Each row is a point on a tangle of strands that fork and nearly touch. The rows are in no order.
In the rows, zero is written as 128.
Points whose rows are less than 76.7 apart are linked; no others are. Some points are linked to none.
Ras: [120, 138, 132, 105, 116, 115, 126, 156, 122, 169, 105, 134, 176, 122, 173,
 105, 172, 108, 133, 103]
Fili: [123, 143, 119, 105, 124, 102, 152, 129, 118, 110, 108, 126, 131, 139, 129,
 150, 104, 164, 125, 129]
Sosed: [121, 123, 142, 133, 110, 136, 130,  84, 121,  97, 169, 121, 133, 108,  56,
 141, 114, 143, 103, 160]
Pubu: [103, 139, 132, 157, 126, 119, 134, 117, 156, 105, 161, 144, 129, 147, 121,
 108, 137, 105, 118, 151]
mulo: [152, 144, 165, 154, 117, 132, 129, 119, 125, 109, 130, 149,  83, 164, 101,
 112, 126, 131, 143, 156]
vami: [131, 166, 141, 132, 142, 149, 105, 111, 106, 123, 133, 143, 136, 144, 163,
 137, 123, 156, 136, 142]
morap: [124, 147, 133, 134, 146, 164,  88,  93, 109, 113, 164, 129, 130, 141, 135,
 142, 118, 139, 128, 143]
vabuz: [130, 105, 129, 114, 155, 143, 104, 147, 108, 158, 104, 123, 117, 125, 165,
 138, 158,  95, 131,  89]
fod: [152, 136, 103, 138,  95, 130, 141, 154, 157, 174, 106,  93, 166, 130, 138,
  96, 124, 132, 147, 128]
rozu: [156, 110, 119, 136, 105, 119, 144, 153, 147, 151, 130, 111, 151, 123, 121,
  80, 133, 103, 136, 134]
gofor: [140, 145, 182, 133, 129, 130, 140, 138, 100, 139,  86, 159,  98, 117, 139,
 131, 122, 128, 144, 118]
Fiv: [141, 109, 149,  96, 149,  95, 127, 160,  98, 130, 118, 168, 108, 127, 154,
 133, 136, 140, 143, 109]
Timev: [109, 123, 115, 129, 166, 135, 125, 149, 121, 105,  99, 120,  77, 157, 137,
 155, 120, 123, 127, 108]
lek: [130, 134, 124, 120,  96, 120, 142,  74, 106, 105, 152, 107, 128, 139,  58,
 149, 118, 173, 112, 175]
Toded: [ 93, 129, 139, 157,  95, 111, 147, 113, 165, 145, 118, 145, 149, 114, 151,
 123, 121,  90, 123, 122]
lino: [141, 140, 160, 151, 142, 147, 118, 112, 114, 107, 117, 138,  84, 145, 116,
 141, 113, 125, 124, 134]
dadip: [100, 135, 122, 156, 103, 141, 117,  83, 142, 108, 174, 100, 142, 110,  67,
 131, 123, 130, 119, 165]
Kizu: [132, 104, 131, 120, 118, 105, 125, 117, 145, 100, 198, 141, 148, 124,  86,
 110, 129, 133, 108, 162]
Pas: [144,  98, 139, 102, 138, 104, 119, 137, 104, 117, 121, 156,  93, 127, 129,
 142, 112, 157, 150, 118]
pud: [137, 105, 137, 121, 134, 143, 111, 152, 120, 165, 120, 120, 135, 108, 144,
 104, 149,  99, 150, 104]
Sokap: [ 92, 161, 115, 114, 103,  96, 158, 141, 151, 143, 124, 146, 186, 115, 166,
 113, 131, 142, 122, 124]
kiga: [137, 117, 129, 137, 115, 138, 112, 151, 147, 168, 145, 121, 156, 105, 136,
  76, 159,  96, 157, 121]
sudar: [129,  86, 138, 113, 124, 114, 114, 128, 114, 103, 150, 142,  85, 105,  85,
 141, 108, 154, 148, 129]
biziv: [145,  76, 148, 103, 121, 103, 120, 125, 124,  97, 175, 161, 106, 109,  95,
 140, 115, 140, 112, 131]
fid: [141, 122, 108, 126, 148, 164,  94, 119, 110, 125, 129,  93, 115, 117, 124,
 147, 107, 153, 150, 115]
Refo: [114, 124, 144, 138, 149, 109, 144, 140, 143, 101, 163, 157, 133, 133, 126,
 101, 158,  79, 105, 135]
kaluf: [152, 133, 157, 125, 143, 119, 165, 151, 119, 119, 126, 142, 126, 123,  98,
  89, 149, 107, 116, 136]
kedu: [150, 128, 156, 130, 150, 151, 122, 119, 100, 102, 143, 133, 110, 121, 105,
 141, 116, 128,  99, 127]
kelum: [127, 161, 107, 145, 113, 146, 108, 111, 135, 129, 154, 103, 144, 132,  92,
 109, 130, 159, 155, 160]
Kalo: [163, 102, 142, 104, 147, 115, 162, 150, 109, 135, 105, 136, 134,  97, 121,
 131, 145,  80,  75, 105]
Vekob: [116, 142, 102, 109, 152, 148, 114, 127, 116, 114, 117,  93, 122, 125, 138,
 158, 113, 179, 147, 111]
Vas: [140,  88, 126,  95, 141,  92, 140, 136, 124,  87, 179, 175, 123, 121, 118,
 141, 132, 133,  78, 134]
tudo: [124, 158, 127, 104, 109, 112, 148, 150, 128, 167, 109, 128, 193, 115, 176,
 117, 139, 147, 139, 119]
kov: [113, 159, 103, 156, 140, 173, 109, 120, 138, 125, 150,  81, 150, 118,  88,
 125, 129, 133, 138, 144]
suru: [138, 142, 158, 161, 119, 166, 103, 110, 131, 167, 118, 144, 135, 139, 167,
 114, 140,  95, 136, 129]
gikuz: [139, 120, 152, 128, 166, 131, 145, 156, 124, 117, 151, 149, 124, 127, 113,
  91, 174,  79, 106, 130]
lumu: [123, 168, 102, 169,  99, 143, 134, 124, 178, 160, 116, 112, 159, 166, 163,
 111, 130, 129, 126, 150]
takoz: [141, 104, 104,  91, 152, 100, 149, 132, 118,  93, 156, 135, 133, 136, 117,
 148, 115, 141,  75, 127]
kalil: [143, 154, 149, 112, 134, 140, 112, 102,  98, 130, 121, 142, 139, 119, 158,
 154, 103, 169, 141, 119]
dav: [100, 140, 107, 126, 176, 151, 103, 146, 116, 117, 111, 110,  94, 147, 153,
 159, 130, 145, 146, 106]
gazu: [101, 138, 126, 109, 145,  93, 141, 140, 123,  80, 153, 133, 105, 148,  81,
 130, 134, 158, 134, 147]
tib: [104, 120, 118, 126,  94, 129, 126, 136, 145, 183,  86, 115, 155, 107, 182,
 134, 137, 106, 143,  86]
lef: [156,  77, 153, 132, 141, 153, 105, 118, 116, 130, 150, 144, 119,  99, 124,
 121, 136,  89, 110, 117]
Gupi: [111, 161, 116, 171, 104, 130, 130, 107, 168, 129, 133, 125, 134, 160, 126,
 116, 123, 120, 128, 160]
buvad: [146, 110, 139, 153, 101, 132, 107, 110, 154, 149, 151, 149, 133, 132, 144,
  94, 120, 113, 150, 144]
dud: [101, 136, 106, 144, 136, 146, 126, 116, 147,  98, 172,  93, 144, 117,  86,
 124, 127, 111, 110, 144]
tuzap: [114, 147,  90, 101, 129, 116, 140, 116, 124, 106, 114, 101, 132, 137, 140,
 165, 104, 188, 136, 129]
pok: [142, 151, 118, 146, 101, 145, 123, 150, 150, 179, 111, 108, 156, 111, 133,
  97, 132, 152, 178, 129]
rutaz: [149, 136, 138, 133, 111, 113, 160, 157, 147, 134, 118, 128, 128, 125,  98,
  77, 135, 120, 148, 140]
retat: [106, 131, 109, 141, 148, 145, 131, 128, 126, 100,  98,  96,  73, 148, 102,
 158, 107, 127, 126, 123]
pur: [123, 140,  78, 142, 102, 127, 141, 103, 140, 121, 108,  76, 103, 160,  83,
 152, 118, 165, 132, 160]
gipel: [136, 141, 115, 120, 138, 107, 134, 145, 131, 100, 139, 118, 114, 157,  95,
 108, 127, 148, 141, 153]
sini: [141, 109,  92, 128, 132, 115, 123, 139, 144, 104, 157, 110, 109, 177, 100,
 113, 131, 128, 120, 153]
Gisig: [125, 158, 125, 164, 113, 155, 106, 118, 152, 161, 118, 131, 142, 155, 182,
 114, 134, 115, 137, 135]
kir: [165, 121, 162, 113, 166, 148, 138, 144,  86, 117, 119, 143, 109, 112, 104,
 138, 129, 122, 103, 114]
losu: [163, 121, 158, 102, 157, 136, 137, 135,  83, 138, 109, 140, 144,  96, 133,
 140, 143, 104,  93, 107]
Nuga: [ 97, 135, 128, 120, 105,  86, 163, 143, 154, 142, 106, 147, 166, 122, 170,
 123, 131, 105, 115, 113]
museb: [140, 119, 109, 106, 131, 110, 159, 121, 117,  97, 126, 110, 116, 140, 102,
 151, 105, 147, 101, 133]
nek: [138, 142, 138, 149,  95, 136, 131, 138, 142, 169,  83, 129, 124, 111, 146,
 118, 115, 153, 173, 121]
Fum: [107, 159, 118, 113, 104, 135, 134, 131, 133, 171,  94, 113, 187, 107, 189,
 142, 128, 161, 137, 106]
Legut: [106, 115, 125, 116, 101, 121,  98, 136, 138, 191, 107, 140, 163, 121, 188,
 115, 172,  96, 148,  94]
rit: [109, 120, 134, 106, 147, 128, 124, 134, 104, 141,  88, 138, 121, 118, 176,
 169, 133, 113, 118,  87]
fezuz: [132, 107, 165, 157,  95, 125, 144, 103, 149, 139, 116, 157, 127, 110, 142,
 121, 114,  83, 113, 129]
Gib: [134, 118, 121, 146, 133, 164,  82, 106, 127, 130, 148, 119, 115, 121, 135,
 135, 113, 129, 149, 122]
pez: [122, 110,  94, 121, 131, 126, 120, 122, 136, 121, 122, 103, 129, 133, 159,
 151, 108, 126, 120, 112]
filu: [147,  94,  87, 134, 151, 128, 118, 142, 144, 119, 147, 100, 123, 152, 123,
 115, 132,  95, 101, 124]
mak: [103, 111,  89, 113, 155, 113, 145, 148, 143, 119, 119, 108, 127, 128, 144,
 150, 129, 100,  96,  99]
bize: [120, 138, 133, 110, 132, 147, 115, 112, 103, 139,  88, 129, 129, 116, 182,
 169, 110, 154, 139, 100]
vizal: [125, 108, 171, 162, 114, 135, 111, 103, 128, 155, 106, 168, 113, 127, 168,
 129, 139,  72, 130, 123]
lorel: [109, 121, 130, 105, 161,  91, 129, 160, 126,  93, 159, 164, 108, 134, 115,
 119, 138, 143, 138, 127]
kedaf: [125, 114, 159, 104, 163,  93, 132, 157, 105, 106, 142, 188, 105, 127, 134,
 123, 155, 124, 126, 117]
ruti: [132, 152,  99, 128,  94, 126, 142,  80, 116, 125, 128,  91, 128, 146,  73,
 152, 116, 192, 134, 171]
puvi: [173,  79, 119, 131, 130, 139, 112, 123, 136, 137, 150, 121, 128, 129, 125,
 110, 128,  91, 110, 121]
giviv: [130, 171, 168, 144, 114, 140, 140, 141, 111, 162,  76, 146, 122, 116, 144,
 118, 121, 140, 161, 120]
kiv: [ 86, 171, 129, 147, 112, 125, 115,  97, 137, 110, 144, 149, 128, 128, 113,
 139, 114, 178, 153, 156]
govab: [122,  99, 124, 117, 140, 120, 152, 147, 128, 130, 106, 114, 134, 106, 132,
 135, 130,  85, 101,  96]
tuzan: [111, 118,  90, 126, 122, 129, 140, 116, 135, 105, 108,  84,  80, 145,  60,
 153, 111, 140, 134, 141]

A fork is a point with three links. Follow the links from the first point to the second and name the forks in between, in order.
Timev / kiga => Vekob
rutaz / sudar => rozu, Vekob
pur / pok => Vekob, rozu
Fum / gofor => tudo, rozu
rit / suru => rozu
tib / rozu => tudo

A fork is a point with three links, a tip a point with one. Leave the first point through the second and follow the links. Name the first fork or tip that comes.
kov / dud => Vekob
Fili / museb => lef
lumu / Gisig => tudo
vizal / suru => rozu
dav / Timev => kelum
pez / mak => mulo
mulo / lino => pez
